A landscape with many peaks, sampled at points; each row gives a point and its height.
A climber steps from a point to the highest of its 4 nearest points, and stops where none of them is higher. Distance is the straight distance between rows; heights are no part of it.
lefez (h 5.30): [104 119 151 126 124 135 113 132  97 106 137  95 114 110 130  99  73 135
 143 129 115 116 147 181]
Pazif (h 6.84): [119 138  89 115 150  97 113 149 119 174 173 108  99 114 173 153  87 166
 155 141 108 108 138 199]
muza (h 4.67): [131 134 145 137 101 140 142 112 137  84  98 121 133 136 104  89 157  96
 132 132 151 129 121  55]
Dep (h 3.43): [135  99 149 112 122 127 129 149 129 112 111 109 129 140 119  97 129 105
 121 136 123 136 141 122]
Lizi (h 1.61): [170 150 108 121 129 122 191 131 220 184  69 165  77 181 153 118 145 133
  77 144 142 163 122  81]
nolib (h 5.21): [159 131  85  88 177  84 155 136 172 194  91 145 111 158 152 160 115 152
 130 139 115 129 124 168]
genos (h 5.02): [142 133 107 156 123 125 129 138 123 121 134 129 146 128 133 128 165 101
 133 125 139 135 138  84]
dafo (h 0.97): [109  82 185  99 105 163 115  78  88  78 149 109 145 101  90  72 150 115
 143 103 151 119 114 128]
bonel (h 1.75): [114  97 156 160  84 139 135  76  73  77 143 142 167 152  81  90 168  65
 132 133 166 124 129  95]
nugag (h 6.78): [171 173  94 175 107 137 103 126 118 138 154 135 161 137 121 152 175 126
 108 116 158 136 112  82]
rarar (h 2.78): [106 115 121 171 122 131  68 113  63  85 181 128 150  84 106 120 146 144
 143 108 112 100 112 149]
mupug (h 4.64): [ 89  94 189  97 118 130 135 131  81 126  97 109 110 113 113  97  81 118
 158 136 121 120 151 151]
lunan (h 4.20): [120  99 137 156 102 134  88  88  69  55 158 159 164 119  79 107 165 128
 128 116 132 155 102 102]
Geku (h 5.03): [151 136  74 131 174  88 147 146 143 191 128  98 121 141 144 172 125 140
 141 121 107 141 111 147]
Zol (h 6.04): [151 171  92 163 101 142 142 140 170 125 135 161 165 132 122 149 167 108
  93 134 175 136 101  72]
mobu (h 0.21): [ 86 102 179 134 105 161 120 130  90  76 171 125 143 110 107  95 153 108
 151 104 111 105 106 116]
doku (h 3.66): [ 96  97 205 105 106 186 146  92  68  60 172  99 126  86 110  93  69 111
 146 100 132 113 120 186]
duno (h 4.23): [138 164 113 122 152 131 145 159 176 156  83 131 119 163 146 146 128 130
 132 132 111 141 115 111]
kopob (h 0.91): [ 87  82 153 135 133 133 115 121  98  89 132 131 119 108 100  98 142 111
 157 126 139 109 122 107]
kat (h 5.39): [154 168  72 144 169 121 161 141 160 173 113 127 138 159 125 167 140 120
 110 133 100 133 103  91]
ruvi (h 4.50): [111 139 113 125 120 124  92 149 106 134 149  87 127  83 141 130 118 141
 144 127 102 113 141 169]
palot (h 2.33): [ 74  95 173 132 107 156  90 140  86  95 205 151  83  72 143 105 106 142
 168 111  97  90 124 212]
gedu (h 5.84): [155 142  75 156 149 114  98 132 113 196 147 100 128 106 163 182 132 139
 113 113  93 123 135 144]
pigo (h 5.91): [162 123 120  91 174  67 164 143 150 168  98 133 110 151 135 158  81 153
 147 147 117 136 153 200]
Derum (h 4.90): [172 195  69 139 141 145 161 157 200 166 127 173 106 165 162 175 143 134
  77 117 151 159 116  59]
von (h 0.99): [ 75  78 154 148  80 153  85  79  38  87 192 146 168 110  93 116 172 147
 141 114 149 101 106 134]
dat (h 4.22): [ 66  53 215 126 115 165 107  94  74  83 155 105 117  63 157  86  75 155
 167 128 126 123 122 215]
vizu (h 6.70): [203 200  67 154 156 127 125 151 184 160 132 171 128 164 115 182 137 139
  99 135 173 145  95  70]
Lagez (h 5.71): [152 163  92 165 106 115  83 109 113 147 140 133 167 121 139 148 151 127
 121 143 149 109 111 121]
seb (h 5.38): [173 178  77 126 149 110 142 140 187 183 124 151 143 152 154 185 140 116
  88 146 132 136 105  90]
Nutut (h 5.92): [106 116 145 106 142 104 123 140 125 131 125  84 107  89 138 138  76 164
 178 122 115 121 161 198]
Bab (h 6.65): [118 131  82 160 109 142  87 136 101 137 166 113 162  77 123 130 160 146
 123 110 102  85 119 136]
dizo (h 6.66): [195 199 101 149 130 123 134 155 155 157 118 178 148 136 128 177 151 116
  95 137 175 142 108  78]
Piv (h 0.38): [ 67  64 213 125  89 168 136  76  83  66 147 141 123 129  77  72 165  89
 120 145 131 128 140 122]
zak (h 4.19): [109 147 120 187  89 141  86 109  36  55 188 160 173 118  83 130 173 125
 141 123 177 110 115 106]
vipin (h 3.86): [ 73  60 206  93 133 154 140 111  80  83 142  83 114 127 109  71  92 105
 141 133 124 112 148 137]
mik (h 3.93): [155 175  88 102 157 103 160 131 202 193 106 183 104 177 150 170 127 148
 102 130 104 151 110 111]
Gativ (h 7.49): [132 121 141 107 152 117 162 144 184 163  95 117 103 150 149 123  98 142
 131 132  97 132 164 141]
fub (h 7.57): [179 192  82 165 142 128 109 157 142 164 121 137 162 158 108 179 160 143
  87 124 148 120 100  85]
ror (h 7.47): [134 125 148 118  92 135 166 114 179 135  63 113  96 159 119  99 139 106
  94 137 132 162 150  82]
rolef (h 4.30): [ 95 103 167 103 110 139 110 123  77  87 143  95 112  96 123  98 106 144
 147 121 110 105 128 148]
tezam (h 3.92): [135 140 100 123 149 128 146 133 167 151 102 134 130 115 162 136 126 105
 135 122 113 143 130  98]
Tuger (h 4.72): [141 121 142 113 115 148 159 134 150 105  63 122 133 124 123  86 155  93
 119 142 156 159 133  72]
sizik (h 6.55): [127 126 127 106 132 128 144 159 147 146  76  82 115 132 126 108 130  92
 155 132 115 137 161 133]
vudi (h 4.05): [139 131 125  95 163  88 218 138 233 179  57 145  86 177 123 149  92 148
 107 147 124 138 142 154]
fedez (h 3.44): [141 129 125 104 130 105 178 139 208 158  68 141 106 165 155 107 110 116
 108 135 124 151 137  80]
laf (h 7.25): [157 155  97 169 120 122 103 145 119 159 125 109 133 136 160 159 149 115
 112 132 109 118 123 111]
furak (h 4.07): [132 127 141  97 110 124 173 146 189 110  64 115  93 167 109 117  88  98
 111 128 130 157 153 111]
Tuv (h 1.03): [109  93 153 133  94 175  81 105  62 101 208 135 131  78 113  99 131 137
 156 120 103  92 116 182]
rab (h 2.35): [102  88 208 117 101 148 115 112 117  74 130 128 112 122 123  76 118 125
 124 127 137 129 137 101]
dabi (h 1.52): [143 157 132 138 102 136 190 139 220 153  93 164 133 172 117 138 156 132
  91 139 154 162 139  55]
gobol (h 5.65): [111 110 170  92 143 114 141 128 108 102 114  84 127 113 146  92  67 157
 130 132 140 138 154 208]
mek (h 3.79): [ 88 131 119 146  92 150  75 126  92 132 183 119 121  78 134 131 140 156
 136  90 112 102 149 155]
lol (h 2.97): [154 162  97 132 133 136 155 151 215 149 117 174 122 181 136 153 122 123
  96 111 137 149 120  75]
kizag (h 4.63): [ 79  86 195 100 120 138 123 111  88  77 127 114  93 100 147  73  74 136
 165 138 158 102 149 198]
sep (h 3.89): [111 106 173  95 118 110 154 116 154 114  75  88  95 137 119  76  83 113
 150 147 131 132 170 124]
pezi (h 4.77): [155 134 116  97 154  96 171 138 205 147  60 144 106 187 144 152  79 140
 127 154 101 155 127 142]
nomip (h 5.29): [130 151  84 139 141 116 143 121 148 171 107 142 108 148 149 142 119 120
 116 119 103 131 124 111]
Vur (h 5.33): [138 123 115 104 126 138 124 129 122 154 129 112 114 125 143 121 110 140
 133 125 105 117 151 158]
vofer (h 4.31): [156 128  58 127 187  98 133 145 128 196 132 112 123 168 145 216 141 149
 131 134  93 109 103 159]
dek (h 5.16): [127 126 123  83 191  65 183 154 194 134  72 143 149 135 138 162  96 178
 130 182  92 151 152 218]
Besil (h 6.67): [163 175  63 119 157  97 113 144 134 172 126 131 146 136 159 206 157 136
 102 133 115 114 107  96]
regu (h 4.01): [143 133 101 131 124 130 103 142 127 136 155 128 144 100 135 110 157 113
 117 144 154 111 110 114]
nepez (h 0.47): [ 93  87 165 135 111 162  99  72  54  64 169 143 155 109  75  85 133 106
 154 125 145 128 121 173]
munet (h 2.79): [114 100 129 107 122 140  95 120  89 106 137  93 127  87 158 107 127 108
 139 103 120 121 131 133]
mefif (h 2.42): [106  96 181 134 110 147 130  77  71  63 142 145 149 147 104  85 147  84
 127 121 149 129 108  75]
vuzu (h 5.54): [138 132 140 164 110 137 105 104  85  76 142 180 160 122  79 129 161 127
 107 144 188 138  98  79]
dumu (h 5.99): [124 139 101 115 123 113 126 159 127 163 118  92 104 137 165 135  95 155
 141 132 103 138 148 152]
vone (h 2.26): [126 115 135 184 103 157  55 111  37  91 197 173 154  83  98 143 176 145
 130 101 142 107 133 146]
gafi (h 6.23): [142 120 124  97 180  92 123 144 127 151 138  90 115 105 143 140  79 158
 162 150 120 129 162 169]
pil (h 4.32): [149 146  59 105 164 118 149 144 161 215 117 126 110 169 148 206 117 148
 109 140  94 120  87 143]
luvo (h 1.28): [ 95  88 165 119 113 153  69 117  68 106 173 140 131  92 113  97 149 123
 142 102 123 119 127 144]
zimo (h 2.55): [152 125  95 104 169 122 197 121 226 160  82 155 107 188 169 145 140 133
 114 126 109 163 131  95]
fimuz (h 5.58): [128 154 119 180 108 150 128 141 157 100 130 161 171 121 102 127 170  99
 112 109 163 128 112  57]
bife (h 6.61): [144 129 149 124 159  91 162 145 148 143  96 115 131 132 150 120 100 148
 149 166 129 150 156 192]
tigid (h 2.90): [ 85 112 171 118 116 159  92 128  73  90 189  98 109  77 129 108 127 135
 156 112  92 106 146 163]
badi (h 5.06): [ 98 112 161 101 129 121 143 115 119 105 107  75 111 114 133 110  79 133
 151 103 114 145 132 142]
Bodob (h 5.15): [135 115 103 114 184 102 148 158 158 189 104 118 106 156 165 164 103 149
 127 121  91 122 136 184]
Val (h 6.17): [158 176 141 172 101 105  85 132 129 117 124 161 164 139  80 150 158 130
  98 130 182 146 144  73]
zelol (h 3.35): [102 131 101 142  99 126 101 121  97 110 151 122 158 112 126 105 161 122
 138 113 124 119 113  93]
nusu (h 5.64): [157 173 110 166 114 126  85 129 102 107 150 133 168 108 111 142 162 109
 109 131 165 114 116 116]

Where does a climber stop that starts at each point below?
Geku => Gativ
lefez => Pazif
badi => Pazif

Call two points neighbours if one is among the 4 nearest of the other. Go from one point of each pair to the other, from neighbour to neighbour, staying as high as possible. Name the lowest point that can't be avoided.
Bab and laf => ruvi
Gativ and fub => Geku
Gativ and Pazif => gafi
fub and laf => Besil
